Each row is a point on a landscape with many valleys, with its height.
From any point a ball rolls to the lowest of the 2 points nearest to it. It stops when none of these is lower. Distance is the straight distance between rows; heights are no part of it.
Z465 height 11.1: [115 109  21  94 100 111 135 130 196 132 136 134  74 150  91 104 102 162
  97  93 119 142  95  93 164 110 109 135 134 129 133  71 124 112 106 184
 111 123 146 123 181]
Z960 height 67.7: [214 144  84 137 138 162 154 142 120 179 178 120 134 107 161 134 144 250
 110 206 162 187 111 116 142  56 147 149 136  93  88  70 146 172 152 109
 153 129 119 125 174]
Z342 height 36.2: [ 98 156  85 104 103  67 162 135 134 100  62 159  88 157  73  57 114  91
 138  98  99 131 122 172 168 110 150 109 140  80 139 139 144 145 143 102
 154 144 171 119 150]
Z800 height 59.6: [138 139 165 183 132 131 105 103 134 132 187  99 136 152 129 160 173  95
 146 112 175 127 194 108  76  96 175 123 101 127 119 181 190 170 113 114
 121 112  98 164 131]
Z999 height 35.4: [106  90 193 113 121 131 153 154  98 156 106 153 118 115 107 115 137  78
 130  91  76 109 128 115 123 165 131 127 178 150 120 112 106  87 157 136
 134 110 107 172  67]
Z43 height 20.5: [114 129  16 122  82 100 141 161 150 119 120 161 113 183 153 112 134 186
  99 125 147 132  91 121 133 111 127  97 118 107  82 105  93  80 110 130
 126 130 133  99 171]
Z500 height 42.8: [ 90 129 132 122  89  90 117 105 143 117  91 148 130 125 103  87 141  61
 134  84 146 115 112 194 218 182 185  56 117 125 197 164 161 178 171  99
  99 174 150  91 160]
Z617 height 63.7: [140 108 147 172 143 126 123 140 111 157 166 119 101 207 115 161 170  75
 146  51 173 114 168 125 104 104 149 140 159 171 130 110 142  78 132 163
 113 119 126 211 106]
Z792 height 59.2: [126 129 136 118 150 132 135 134 148  82  83 134 166 109  95 117 127 124
 134 139 114 105 106 124 160 163 114 114 110 133 155  98 110 102 141 160
 129 161 139  88 102]
Z24 height 65.7: [ 96 142 110 107 171 149 139  94 169 127 209 114 157 119 101 165 153  90
  95  90 153  91 148 104 128  91 123 120 108 103 131 121 148 144 125 128
 107 157 112 104 133]
Z487 height 71.8: [167 107 109 114 108 146 136 110 154 136 162 111 104  82  94  93  42 145
 127 147  87 160 119  83 126 124  99 193 130 143 149 104 112 115 102 156
 135  99 128 134 158]
Z360 height 33.9: [122 167 100  95 124 112 113 171  66 108 100 110 172  96 124 115 110 141
  85 160 122 128 126 151 166 147 117 130 168 103 171 115 132  88 111 146
 154 150 187  60 136]
Z405 height 35.3: [102 147 167 114 102  82 140 156  55 100  52 156 149 129 172 127 123 115
 145 132  91 136 113 189 165 182 118 139 119 122 140 148 141 122 139 102
 134 118 131  99 116]
Z408 height 71.3: [140 139  45 143 123 126 111 149 126  94 150 158 145 161 151 163 205 146
 140 128 197 131 138 101  84 105 107  89 141 122  65 139  74 124 120  79
  84 134 100 102 173]
Z78 height 51.7: [ 87 185 180  93 125 114  90 110 128 141  61 151 148  82 160 124 144 111
 122 146 170 129 128 184 173 205 171  78  97 158 187 181 128 148 182  85
 146 146 163  99  91]
Z521 height 34.2: [ 73 152 223  98 148 111 130 151 116 157 108 137 148 121 138 165 122  83
 134  78  83  87 130 154 161 162 161 121 132 155 135 140 117 131 101 106
 134 127  84 124  95]
Z945 height 61.9: [123 104 120 137 115 135 166 102 117 120 133 134 116 125 154 101 118 163
 146 176 106 130 159 152  90 103 105 165 121  98  76 144 110 128 120  83
 151 118 142 149 118]
Z53 height 52.0: [141  99 196 153 143 116 101 157 149 145 147 139 150 127 150 138 102 138
 149 120 115 100 129  81  66 141 139 106 171 151  78 170  99 123 121 140
 146  99  65 219 109]
Z823 height 23.5: [129 166 142 178 207 125 170 131 152 141 166 131 138 150 158 197 134  80
 106 106 138 116 142  76 106  72  99 121 168 117 123 152 155 185 113 148
 126 148 107 110 129]
Z310 height 32.5: [ 97 107 192 101 118 156 134 141  90 129 114 129 130 118 147 133 138 110
 143 135  76 110 137  81 133 150 110 156 151 158 116 120 112 117 146 122
 126 110  77 141 103]
Z493 height 73.8: [174 121 125 142 130 182 123 131 111 141 157 103 114  65 133 124  69 140
 118 183 113 177 131 111 126 101 111 177 118 132 141 101 138 137 111 143
 160 110 120 142 161]
Z326 height 65.8: [134 130 114 151 105 114 177 180 112 136  95 127 116 105 148 121  68 136
  98 163  94 148 136 128 140 132 124 178 145 118 102 130 108 116 107 130
 146  99 111 128 152]
Z146 height 46.3: [136 113 168 160 149 139  73 135 149 163 135 149 143 196 133 170 168 129
 174  68 141 113 129 104  49 151 133  92 129 169 117 152  98 123 113 102
 120 112  54 199  76]
Z318 height 29.8: [ 90 143 205  83 160 128 121 128 128 161 128 116 142 105 147 189 139  67
  93 121 127  76 149 123 150 151 150 117 124 162 160 144 126 145 130 142
 124 140 101  85  86]
Z624 height 32.6: [117 141 127 143 114 111 108 150  43 107  90 126 153 149 160 131 121 159
 108 180 123 152 113 167 147 176 113 142 123 141 135 129 131 127 146 127
 128 112 150  96 101]
Z812 height 59.1: [ 80 111 153  92 138 125 153 116 182 131  67 146 113 121 110 137 153  69
 150  68  99  80 106 168 201 163 168  75 106 111 169 111 127 132 135 106
 119 176 121 105  96]
Z722 height 61.5: [103 116 176 147 152 117 131 145 152 125 144 112 120 141 102 160 120  96
 121  92 107 109 138 143 133 131 140 148 150 117 121 129 130 104 118 163
 139 121 128 187  94]
Z120 height 63.6: [ 69  98 123  88 113 133 141  93 161 125 166 121 128 131  89 134 151  86
 127  74 125  99 125 150 145 115 136 121 104 112 145 118 132 112 111 139
  97 155 124 122 125]
Z368 height 52.3: [ 87 103 147  72  79 115 136 120  92 115 119 123 132 143 125  88 134  75
 153 120  89 120 105 170 159 156 131 142 134 110 158 133 153 130 121 116
 106 148 127 112 138]
Z63 height 58.0: [188 131 109 138 112 131 151 133  64 116  67  97 144  83 126  95  89 160
 131 202 111 158 110 148 149 144  87 160 153 102 192  88 116 116 121 137
 135 106 139 124 161]
Z977 height 54.4: [137  61 187 116 120 157 154 104  87 141 169  98 126 114 150 123 127 111
 155 142 101 129 139 137 121 137 108 176 136 117 141 108 169 121 139 147
 128 118 124 161 118]
Z673 height 49.1: [176 110 173 176 145 147  91 131 134 169 141 133 146 188 145 171 153 131
 151 125 128 113 123  56  48 138 121 111 167 168 103 167 115 150 129 124
 108  92  64 225 124]
Z245 height 61.3: [153 139  97 116 160 128  68 140 133  93  98 108 188  98  94 102 137 155
 145 148 125 109  94 129 164 176  99  85 122 111 176 110 127 101 127 159
 122 164 177  71 127]
Z486 height 60.5: [151 118 101 158 130 123 139 101 129 107 137 144 121 152 167 135 115 200
 168 169 129 134 113 149  61 109 110 159  75  99  75 151  89 132 127  67
 107 109 134 143 128]
Z257 height 24.7: [120 144 109 117 128 149 142 134 141 132 170 130 124  99 125 179  88 101
  89 130  89 126 140  59 134 120 114 156 126 156 105 136 148 143 118 141
 102 131  85  94 158]
Z915 height 54.3: [104 105  86  89  74 137 134 132  89 115 105 133 124 150 141 101 136 116
 149 145  77 141  93 148 166 153 100 158 133 121 118  82 138 101 106 121
  98 146 110 141 147]
Z152 height 13.5: [116 145 153 117 193 137 100 137  96 127 183 101 154 107 143 182 229 131
  86 126 198  86 160 112  95 103 146  97 148 130 124 139 131 152 175 106
 127 144 145  98  95]
Z185 height 69.8: [194 118  63 160 108 172 134 114 123 169 182 114 111 143 131 118  84 236
 115 189 156 164 117 122 130  77 116 156 120 112  91  81 149 171  96 100
 152 134 124 152 157]
Z260 height 5.4: [156 157 118 141 165 131  72 125 158 112 155 101 170  76  90 146  91 120
 113 132 139 126 130 112 125 123 123 113 101 148 130 159 132 126  88 153
 121 145 131  80 120]
Z659 height 30.9: [131 119 186 183 198 148  87 114 160 160 146 100 147 194 130 168 179 113
 136 101 181  97 171 110  80 131 137 108 113 135 145 136 115 108 151 128
 155 106 107 166  72]
Z834 height 46.2: [119 151 134  95 142  99 160 110 120 142 156 102 121  47  91 139  93  73
 101 114  91 137 150 145 176 144 104 147 105 118 162 148 140 117 119 163
 135 159 151  86 110]
Z173 height 49.8: [ 58 103 178 111 125 128  97 104 149 155 124 132 157 147 141 144 150  84
 133  85 152  92 112 165 184 191 173  92 101 159 181 135 154 141 148 111
 113 136 105 128  82]
Z726 height 12.2: [126 168 164 123 117  98 105 131 106 118  81 134 121  57 129 121  74  81
 149 137  92 146 126 181 122 164 125 150 124 133 168 149 114  79  85 134
 154 138 130 100  92]
Z661 height 24.0: [122 105  25 124 102 103 135 133 127 102  89 148 141 160 124  90 196 180
 131 138 149 115  76 128 147 139 116  69 126  99 102 100  99  97 155 120
 118 120 179 101 152]
Z921 height 56.0: [133  54 134 138 104 146 160 126 102 126 125 127 104 150 122 108 143 120
 138 129 102 145 124 130 136 149  93 162 157 130 138  72 133 105 138 154
 113 106 144 199 135]
Z30 height 22.2: [139 109  78 162  84 163 101 143 126 124 152 105 156 148 126 126 144 194
 130 152 183 136 116  88 121 108 135 117 111 133 100 105 111 128 122 169
  96 124 124 119 159]
Z363 height 61.7: [156 153 136 124  97  76 142 149  96 102  39 140 133 102 128  98  43 139
 168 158  64 162 100 166 116 158  94 167 137  99 139 113 101  90 104 110
 161 108 128 127 110]
Z116 height 31.6: [106 161 193 155 133 117 100 149 133 134 138 136 151 153 158 176 125  91
 126 113 122 106 141 129  88 128 154 133 138 145 103 204 169 162 108  97
 144 133  77 145 107]
Z198 height 40.1: [113 121 100  92 147 141 173 138  97 134 161 106 121  97 137 142 117 133
  78 152 123 119 163 104 149 100 107 147 137  95 140  85 144 111 111 186
 140 135 145  79 128]
Z482 height 34.4: [148 214  93  99  97  78  67 139  65 108  58 161 154  82 131  92 139 110
 148 152 108 142 115 197 138 186 118  83 112 107 174 182 164 137 151  87
 128 130 181  47 133]
Z589 height 46.4: [ 88 115 171  82  94 126 112  95 122 131 120 128 148 108 131 100 159  86
 117 102 161  96 142 175 196 170 160  79 102 130 183 135 149 167 161 116
 100 158 154 104 131]
Z908 height 43.8: [153  88  93 138 154 171 179 107 190 151 201 126  91 128 130 151 109 154
 103  96 143 180 161  71 119  77  97 143 147 101 109  84 116 127 129 169
 127 128 126 133 174]
Z615 height 29.9: [120 111  84 128  69 126 123 141 158 120 157 141 135 194 107 138  94 160
 145  89  99 131  88 132 112 109 110 145 147 146  92  91 105  99  85 150
  80 108 106 196 165]
Z572 height 30.6: [136 155  86 108 126 139 127 176  82 102 126 108 171 106 151 149 140 169
  83 187 134 112 132 114 145 126 107 131 160 115 108 116 133 104 128 128
 130 126 131  85 148]
Z114 height 23.6: [112 148  89 114  71  53  95 115 136 106  96 144 103 170  60  40  80 106
 156 122  96 142  73 195 154 132 120 114 115 116 114 160 166 133  76  92
 141 145 164 140 137]
Z33 height 36.1: [137  85 153 162 101 138 124 155 107 125  80 113 128 166 146 104 135 153
 138 160 138 137  93 117 148 177 121 129 124 161 152  94  94 114 164 177
 103 114 134 135 131]
Z7 height 43.7: [137  92 138 151 160 161  66 146 125 164 113 147 104 227 147 153 167 108
 163  69 166 129 131 116  69 158 135 118 117 179 137 132  91 122 146 109
 141 100 107 157  71]
Z939 height 75.8: [152 186 112 118 131 161 109 134 103 136 146 114 144  55 143 151  50 122
 118 166  93 155 140 146  96 131 107 174 126 127 138 131 146 119  75 134
 139 107 103 114 144]
Z526 height 63.8: [114 144  90 127  75  78 182 161 134 134  62 149 100 123 131 105  54 153
 140 131  67 156 106 152 147 135  96 153 143 105 111 112 108 101  94  89
 145  94 138 113 147]
Z847 height 24.6: [147 105  91 137 100 101 140 121 133  98  75 140 104 151  82  56  82 124
 154 131  91 151  85 150 148 143 101 127 132 112 136 117 113 126 124 132
 122 116 167 152 154]
Z477 height 32.8: [144 147  63  95 128  68 136 119  97 125  23 166 111 155  85  49 103 133
 137 117  59 145 100 153 176 125 107 111 137  68 133 145 138 161 152  77
 122 141 175  88 178]
Z666 height 41.7: [ 90 119 217 134 141  99  76 124 109 160  84 149 128 157 154 145 109  84
 126 111 148 124 131 165 147 195 164 114 106 180 158 154 152 133 153 110
 188 108 127 163  57]
Z286 height 63.0: [117 113 117 139 117 137 160 120  93 102 103 149 110 154 151 102 167 134
 153 154 137 119 146 131 104 133 116 164 108 142  81 119  96 127 156 102
 103 120 142 148 111]
Z799 height 26.8: [123 127  63  75 116 120 133 146 102  81  62 153 152 124 106  86 203 168
 140 145 106 107  87 122 155 168  99  95 126  90 117  94 124 125 172 100
 100 147 169  94 169]
Z265 height 38.6: [ 95  96 206 117 146 118 106 138 123 169  91 121 116 159 126 145 156  87
 118  86 115  90 126 139 141 178 141 118 142 179 149 123 130 127 169 118
 154 101 124 159  42]
Z61 height 65.4: [131 100 107 144 125 169 158 126 113 143 169 125  98 183 151 157 176 107
 131  88 173 144 153 103 110 100 133 137 145 146 124  84 119  98 124 149
 106 130 127 162 139]
Z759 height 45.0: [113 150 222 126 143 109 107  99  92 142  92 125 130 105 156 176 110  83
 102 141 148 128 186 161 147 194 156 131 115 174 189 173 153 136 172 143
 187 121 151 136  72]
Z412 height 21.5: [133 136 199 121 160 147 110 113  86  97 111 100 114  91 148 145 118 152
 137 196 132 128 151  93  94 145 130 171 125 142 142 141 122 134 154 136
 152 119 135 136 103]
Z159 height 61.8: [152 119 161 200 134 130 116 127 128 147 179 104 111 191 137 153 176 111
 136  69 160 140 180 118  65 110 149 131 140 143  89 160 169 131 111 129
 135 110 121 218 110]
Z868 height 67.4: [154  61 171 112 134 142 132 107 149 128 165 139 119  68  90  86  81 118
 147 112  94 134 134 105 102 118 108 154 136 119 113 131 128 111 113 153
 146 123 121 204 112]
Z203 height 46.7: [136 118  31 100 146 161 155 107 156 134 197 145 108 145 154 137 146 151
  99 105 174 165 173  88 108  64 104 133 147 102  85  91 140 140 128 121
 149 134 124 110 181]
Z413 height 12.3: [182 137 123 179 176 119  90 130 158 107 164  86 163 110  86 160 143 157
  96 135 163 123 123  90 139 126 155  97  89 143 132 128 140 143 109 184
 120 124 146 114 124]
Z92 height 19.4: [153 136 141 152 172 152 148 148 105 157 157 100 116 101 136 189 121 115
  85 156 101 123 133  46 132 127 107 148 150 147 120 139 127 172 139 178
 109 108  81 109 157]
Z781 height 68.9: [149 123 104 151 157 165 111 111 120 116 175  95 132 142 129 164 208 155
 137 107 204 115 150  81  83 106 164 114 108 153 107 129 127 153 144 145
  98 126 125 125 116]
Z942 height 13.2: [164 162 148 153 185 156 181 148 151 150 140 121 121  92 164 193  78 155
  89 178 122 160 136  72 117  92  96 156 177 117 126 148 148 182 136 152
 138 108  82 116 178]
Z323 height 37.3: [178 124 151 189 152 175 148 102 182 147 138 142 115 157 145 132 145 144
 145 135 174 173 152  69  55  74 142 125 123 132  90 139  88 130 131 159
 145 124 120 179 140]
Z753 height 34.0: [100 129 123 128 108 156 127 151 159 113 178 133 144 147 129 137  83 126
 142  99  94 130 111 117  83 107 122 143 152 151  70 130 148 135  92 120
 105 118  69 177 169]
Z824 height 59.7: [123  79 156 141 140 113 164 151 136 132 163 132 100 154 125 138 142 121
 141  81  97 116 146 146 109  96 132 130 197 115 121  97 115  60 136 143
 114 117 104 213 103]
Z721 height 26.2: [169 104  97 140  80 137 102 150 107 101 111 117 120 120 131 108 154 210
 132 207 158 136 117 111 126 145 127 139 102 164 103 118 116 143 165 155
  93 131 162 133 144]
Z618 height 71.7: [167 140  64 147 126 153 175 141 131 154 182 133 119 121 179 138  73 198
 114 183 147 168 124 141  95  89  93 173 120 107  64 112 123 158 125  79
 143  94 104 154 173]
Z882 height 40.3: [116 175 104  89 109 104  85 152  93  83 103 143 142  61 102 110 162 119
 133 161 127 102  96 104 172 185 138 108 130 157 106 141 132 105 157 120
 120 149 162  62 134]
Z271 height 27.3: [120 119 106 108  71  69  79  87 105 126  89 147 133 150  92  54  99 111
 168 118 110 115  90 209 154 132 138 117  93 124 148 193 146 164 113  88
 113 128 169 111 138]
Z158 height 22.9: [111 135 151 158 200 140 101  94 136 162 166 106 143 171 136 186 214  78
 100  80 194  92 179 134  98 106 161 118 128 127 143 137 145 152 139 104
  99 144  89 114 101]
Z569 height 57.3: [141 126 125 178 104 127 143 140 193 128 115 171 130 173 154 135 104 171
 149 132 143 145 116 111  77  92 107 117 129 127  77 142  45 111 121 136
 105  90  91 140 158]
Z10 height 54.6: [ 99 178 160  94 159 116 104 130 137 114  57 145 145  48 149 135 143 119
 144 144 146  90 141 160 166 181 169  82 110 151 164 155 110 127 138  97
 137 169 152  47 103]
Z978 height 63.5: [ 95 113 176 108 120 120 174 103 151 130 164 121 111  97 116  97 108  82
 114 112 107 112 166 160 121 109 140 159 152 103 125 144 146 125 127 126
 165 131 138 174 116]
Z793 height 27.8: [136  80 118 146 114 105 138 106 181 101  86 145 106 173  80  57  99 133
 181 132 119 133 118 176 118 121 135 109 113 114 123 121  87 111 129 133
 146 129 173 190 105]
Z275 height 48.3: [102 162 193 110 143  97  63  94 116 131  84 122 136 108 174 139 124 127
 107 151 189 133 173 167 122 188 184 118 100 180 178 197 143 143 165 108
 176 134 129  98  78]
Z91 height 27.7: [106 187 162 171 157 124 145 134 154 137 148 123 169 141 160 176 147  88
 101 111 140  95 144 122  61  91 129 116 136 115 112 167 156 177  81 104
 124 150  92 105 127]
Z48 height 41.3: [ 90 117 164 157 138 125 106 130 125 130 108 144 126 209 136 149 166 113
 145 101 152 116 116 154 127 167 122 124 116 166 127 113 116 113 166 117
 129 102 125 148  78]
Z170 height 31.1: [155 178 102  94  90  77  79  92 100  97  74 143 124 101 100  54 127 109
 160 138 127 136  91 211 131 171 133  78  80 109 159 206 150 146 148  79
 124 153 162  82 147]
Z595 height 22.1: [125 139 170  76 164 147 122 110 125 115 142 102 146  86 129 141 159 135
 129 153 141 103 155 112 125 129 128 148 103 136 151 133 124 140 159 124
 130 145 153  90 104]
Z448 height 22.4: [127 145  79 116 115 127 172 154 146 141 154 115 133 144 137 152  69 166
  82 133 109 156 113 124 155 105  93 149 164  95 138  71 113  86  86 161
 134 105 101  98 185]
Z338 height 29.0: [113 127 114 100 127 170 157 153 128 124 133 140 116 125 132 142 117 125
 114 146  88 113 112  64 128 142 104 180 135 146 117  95 115 116 123 129
 119 107  65 117 155]
Z564 height 26.3: [113 104 110 156  87 153 100 145 141 104 137 108 142 180 119 116 117 149
 154 112 122 136  97 117 111 127 126 138 101 156 107 101 103 122  96 143
 102 106 123 145 134]
Z594 height 60.0: [161 125 172 133 118 118 140 137  92 109  57 136 130  77 126  92  97 142
 158 173  86 146 116 127 138 167  84 146 125 116 164 131  99 119 134 128
 154 113 139 135 116]
Z269 height 54.7: [171 104 181 182 120 133 116 139 160 157 127 132 133 145 147 133 102 181
 147 176 115 156 117  85  73 125 119 122 146 135  75 163  53 114 129 137
 130  78  80 196 146]
Z519 height 52.1: [134 145 131 112 147 175 151 106 122 151 195 106 124  96 150 113  94 148
  91 152 150 161 174 134 103  70 132 190 117 105  97 141 181 183 125 107
 169 140 135 112 150]
Z712 height 57.9: [124  66 151 142 117 129 161 130 129 150 170 113  85 129 125 107 102 160
 130  98 117 150 154 128 141  91 112 155 194 124 103  89 151  98 132 149
 112  91 122 228 118]
Z549 height 70.4: [123 141  70 158 131 148  94 142 112 102 158 134 135 158 123 147 219 163
 117 138 195 101 123  98  71 102 137  87 130 152  99 140  97 111 157 117
 123 114 136 112 132]
Z964 height 56.2: [ 96 132 212  96 112 112 149 140 160 147  73 168  81 122 106 123 149  93
 168  38  93 104  67 170 228 165 172  62 124 145 166 117 171 138 133  85
 114 135 127 135 110]
Z428 height 52.2: [148  86 171 100  86 137 112  87  93 133 186 108 114  78 132  84 115  91
 127 134  95 152 144 140 146 116 120 187 121 117 165 138 161 139 102 143
 126 120 133 141 135]
Z840 height 29.7: [128 128  77 150 106 116  89 143  99  80  74 123 141 143 111 100 123 154
 141 160 147 125 104 140 136 164 127 121 105 131 113 139 130 134 143 145
 118 128 167 107 123]
Z784 height 17.1: [148 147 189 118 159 129 104 103 107 124 129 110 113  62 115 128  80  90
 137 161 108 143 142 128  99 152 125 142 106 147 184 157 134  95 129 139
 157 117 125 123  89]
Z710 height 24.1: [ 62 146 160 128 151  93 123 127 152 158 163 108 144 113 127 216 145  67
  80  80 170  64 152 129 167 146 190  79 102 173 143 172 134 166 126 126
  99 146 103  99  90]
Z538 height 57.2: [136 141 151 157 150 157  62  82 145  97 169  85 151 132 109 139 158 154
 136 130 179 132 166 134  93  95 193 124  65 130 118 159 164 159 115 125
 143 135 125 139 111]
Z671 height 77.7: [184 205  99  99 148 128  75 150  97 118 119 115 136  35 143 133  79 170
 121 193 119 172 123 129  99 123 103 160 130 106 178 124 126  94  98 152
 129 119 140  73 137]
Z366 height 57.1: [100 156 126 110 133 124 112 130 163  92  42 152 151  95 103  86 127 113
 155 129 120  95 104 162 161 177 149  85  90 125 150 126 106 130 132  93
 152 162 154  99 104]
Z231 height 17.3: [144 108  56 112  81 136 141 129 175 167 138 120  88 188 134 106  94 189
  99 116 114 173 102 126 138  96 101 162 164 101 137  75 111 103 103 143
 141 112 128 127 174]
Z225 height 34.1: [161 107 164 185 168 142 135 115 173 153 123 123 110 185 120 138 154 120
 135 112 174 113 148  93  99 110 146 122 119 138 116 133  96 110 144 171
 154 107 144 168  94]
Z32 height 65.5: [120  74 184 115 151 113 153  86 162 140 158 133 113  71  83  81 116  97
 130  84 101  99 161 137 146 117 147 123 157 117 130 142 128 105 141 157
 143 135 127 223  81]
Z249 height 37.8: [102 173 214  99 113 107 127 164  89 115  66 158 141 118 144 147 120 102
 156  95  70 127 113 168 179 162 140 104 118 145 167 133 142 106 103 111
 161 138 135 113  92]
Z736 height 67.8: [ 99 147  79 124 148 148 126 108 149 124 219 125 151 127 129 165 138 124
  94  84 146 132 147 109  90  65 109 113 153  90 111 148 170 161  96 105
 118 162  90  94 170]
Z827 height 59.0: [129 138  85 178 127 116 146 137 144 108  99 166 125 187 155 139 143 160
 167 144 161 118 105 132  83 112 129 110  89 116  66 131  67  97 117  90
 115 100 126 121 117]
Z785 height 18.3: [102 151 132 158 173 112 105 135 134 140 186 107 143 136 127 196 185  94
  74  97 195  78 161 139 127 117 176  70 123 141 129 152 153 156 139 137
 120 170 132  92 105]
Z997 height 40.7: [155 105 117 151 127 175 145 101 186 145 169 134  98 141 140 107 100 171
 113 130 151 174 148 106  96  80 143 151 118 115  94  98 102 132 133 145
 131 123 153 159 160]
Z27 height 37.2: [111 127 116 106 129 125 127 142  69 107 148  88 158 116 116 151 143 114
  67 127 122 114 141 135 183 144 138 141 139 115 146 103 159 117 130 169
 132 147 162  93 109]
Z911 height 49.4: [150 125  89 116 157 171 174 107 123 146 218 116  84  95 146 155 151 147
  68 133 155 160 161  94 116  55 128 146 135  94  95 114 199 175 143 120
 147 133 142 117 171]
Z897 height 37.4: [131 179  89  85 120  85  86 161  68  79  51 151 148  56 122  85 158 133
 181 163  91 128  92 138 170 178 124  85 131 108 138 140 147 113 149 102
 113 125 182  65 152]
Z679 height 49.5: [155 118 138  99  95 113 141  70  98 150 179 101  92  54 108  92  87  82
 107 112  86 148 165 176 149 114 115 163 121 110 178 157 159 113 103 164
 154 149 163  97 130]
Z165 height 64.3: [150  94  87 148 129 141 162 130  96 138 128 134 122 190 192 131 191 185
 147 167 183 139 138 138 106  99 108 154 112 126 103 105 115 115 157 107
  95 136 147 133 132]
Z764 height 61.4: [ 68 106 173 106 155  97 161 115 182 139 126 128 109 110  99 156 149  56
 127  77  93  65 119 158 172 120 168 108 141 133 154 112 135 112 125 122
 117 160 116 145  95]
Z815 height 17.9: [111 157 133  95 184 160 101 120 149 101 169 103 137  73 139 148 178 137
 121 144 182  78 150  91 104  77 144 129 120 141 101 150 133 150 160 107
 118 162 129  97 107]
Z31 height 30.3: [134  76 134 158 112 118 154 134 151 122  66 187  95 176 100  83 145 141
 201 111 111 140  92 151 122 141 129  97 151 126 133 116  54  79 148 147
 125 108 147 198 114]
Z935 height 67.0: [114  80 126 151 146 172 134  84 101 138 166 118 106 146 127 127 190 102
 159  99 167 117 167  87 101 128 156 140  92 162 134 112 133 129 151 164
  95 149 145 155 111]
Z965 height 54.5: [120 132 123 119 127 160 121  77 137 114 186 112 117  97 128 100 134 138
 134 137 160 141 178 125 105  67 169 163  87 123 106 138 148 166 131 120
 145 158 137 133 133]
Z898 height 16.4: [102 131  36 116  90 100 140 154 158 115  84 155 122 162  97  93 118 146
 113 139 105 147 109 100 172 112 116 108 151 111 106  89 123  99 116 171
 131 119 154 110 167]
Z684 height 20.9: [128 100  82 138  53 113 149 150 145 136  85 127  98 168 112  60  85 168
 129 144  89 149  93 126 169 144 123 134 134 126 136  89  97 111 128 174
 111 109 156 129 177]
Z873 height 49.9: [102 157 139  69  84 107 115 124  95 127 109 143 139  69 132  95 122  73
 141 128 107 113 132 157 169 156 135 129  94 119 162 150 144 120 121 123
 119 143 154  73 140]
Z21 height 19.0: [106 145 104 125  94  78 101 142 176 102 128 126 106 159  76  89  63 122
 123  94 105 122  88 173 129 104 140 140 129 139 115 126 154 109  64 124
 139 131 136 149 135]
Z191 height 56.1: [142 104  89  86  91 147 153 137  67 119  87 114 131 113 141  77 111 138
 119 187  92 140 111 121 160 147  87 160 133 103 148  88 136 115 128 132
 121 139 133  89 159]
Z332 height 27.2: [138 111 182 146 188 127 124 110 152 197 161 124 134 172 144 205 187  66
 114  68 153  78 157 132 104 134 144  96 146 158 150 139 141 130 131 104
 126 121 104 166  48]
Z830 height 12.6: [121 158 112 151 119  96 115 143 176 107 128 113 133 117  92 146  70 103
 110 109 115 122 103 124 137 119 156 118 108 149 113 142 126 114  70 142
 130 145 117  91 125]
Z768 height 53.0: [ 95 127 194 107 130 132 120 133 133 128  63 162 130 160 143 152 159  83
 141  65 118 119  75 166 207 208 149  68 111 165 186 117 159 171 159  88
 124 138 123 124  80]
Z955 height 36.0: [142 165 163 147 125 136 104 125 146 115 168 115 153 116 123 154  84 109
 134 129 101 126 119  96  76 114 114 139 141 132  89 173 143 160  87 123
 125 126  63 141 134]
Z883 height 65.9: [188 128  94 163 131 152 155 129 107 152 165 117 113 145 175 151 161 215
 142 189 189 170 137 126 110  51 141 150 134 100  87  93 117 143 152 104
 115 116 107 150 142]
Z916 height 69.4: [142  93 119  87 108 152 128 105 183 129 148 121 122  83  67  65  49 140
 155  97  83 138 111 107 121 126  89 148 145 139 116 124 103 102  89 122
 145 127 126 169 122]
Z660 height 43.1: [108 101 135 101 169 119 202 107 130 133 152  91  88  83  87 144 103  96
 104 110  90 135 151 101 166 105 120 159 113 100 148 100 117 118 126 165
 134 145 135 104 110]
Z970 height 26.9: [150 175  53 108 125 147 146 176 128 122 155  98 140  98 136 140  81 188
  72 173 114 149 134 109 138 111  86 154 156  96 125 104 136 121  92 131
 146 148 124  80 180]
Z627 height 73.4: [180 136  77 166 143 178 167 131 159 159 170 156 129 149 189 162 106 175
 131 155 168 181 126 114  61  76  85 136 147 126  91 134 113 195 116  72
 109 101  78 152 192]
Z755 height 18.9: [182 155 138 161 197 139 193 134 135 157 156 138 128 122 177 189 139 145
  82 149 157 134 138  49  84  67 110 118 178 107 130 140 147 182 141 166
 118 132 119 100 149]
Z950 height 69.7: [113 154  76 137 160 145 126 157 121 118 180 142 163 155 149 177 176 124
 109 128 164 135 122  93  75  92 116 122 145 124  89 124 143 143 107 101
 105 151  71  94 158]
Z290 height 17.8: [142 144 107 177 122 139  67 147 132  95 182  84 189 144 108 142 150 174
 107 142 177 130 123 120 119  89 139 108 102 116 119 103 133 134 127 160
 136 125 140 101 138]
Z643 height 39.1: [ 99 124 135 111 107  87 151 108 150 121  56 162 103 120  81  68 146  54
 145  93 109 116 122 180 197 121 174  71 120 108 159 154 147 154 162 112
 141 156 166 121 150]
Z640 height 33.0: [135  83 150 155  91 130 144 128 142 153  75 171 107 185 146 119 155 150
 165 129 117 150 101 114 133 169 133 107 134 154 134 119  28 106 167 174
  98 108 127 159 127]
Z177 height 29.6: [127 136  56  65 113  97 166 119  95 104  54 148 130 131 120  50 135 157
 146 155  83 120 104 131 143 135  71 121 122  70 130 103 121 128 152  80
 132 127 174  74 154]

Call two points neighbours if one is among the 2 nearest of the other. Go from one point of each pair to the other, from neighbour to neighbour, staying as low as possible. Name the highest point that can't be avoided.
Z785 / Z260: Z249
Z785 / Z726: Z595
Z942 / Z260: Z955

For each start below, name the point where the ball stops.
Z185: Z265
Z408: Z465
Z939: Z465
Z627: Z265
Z428: Z465
Z589: Z465
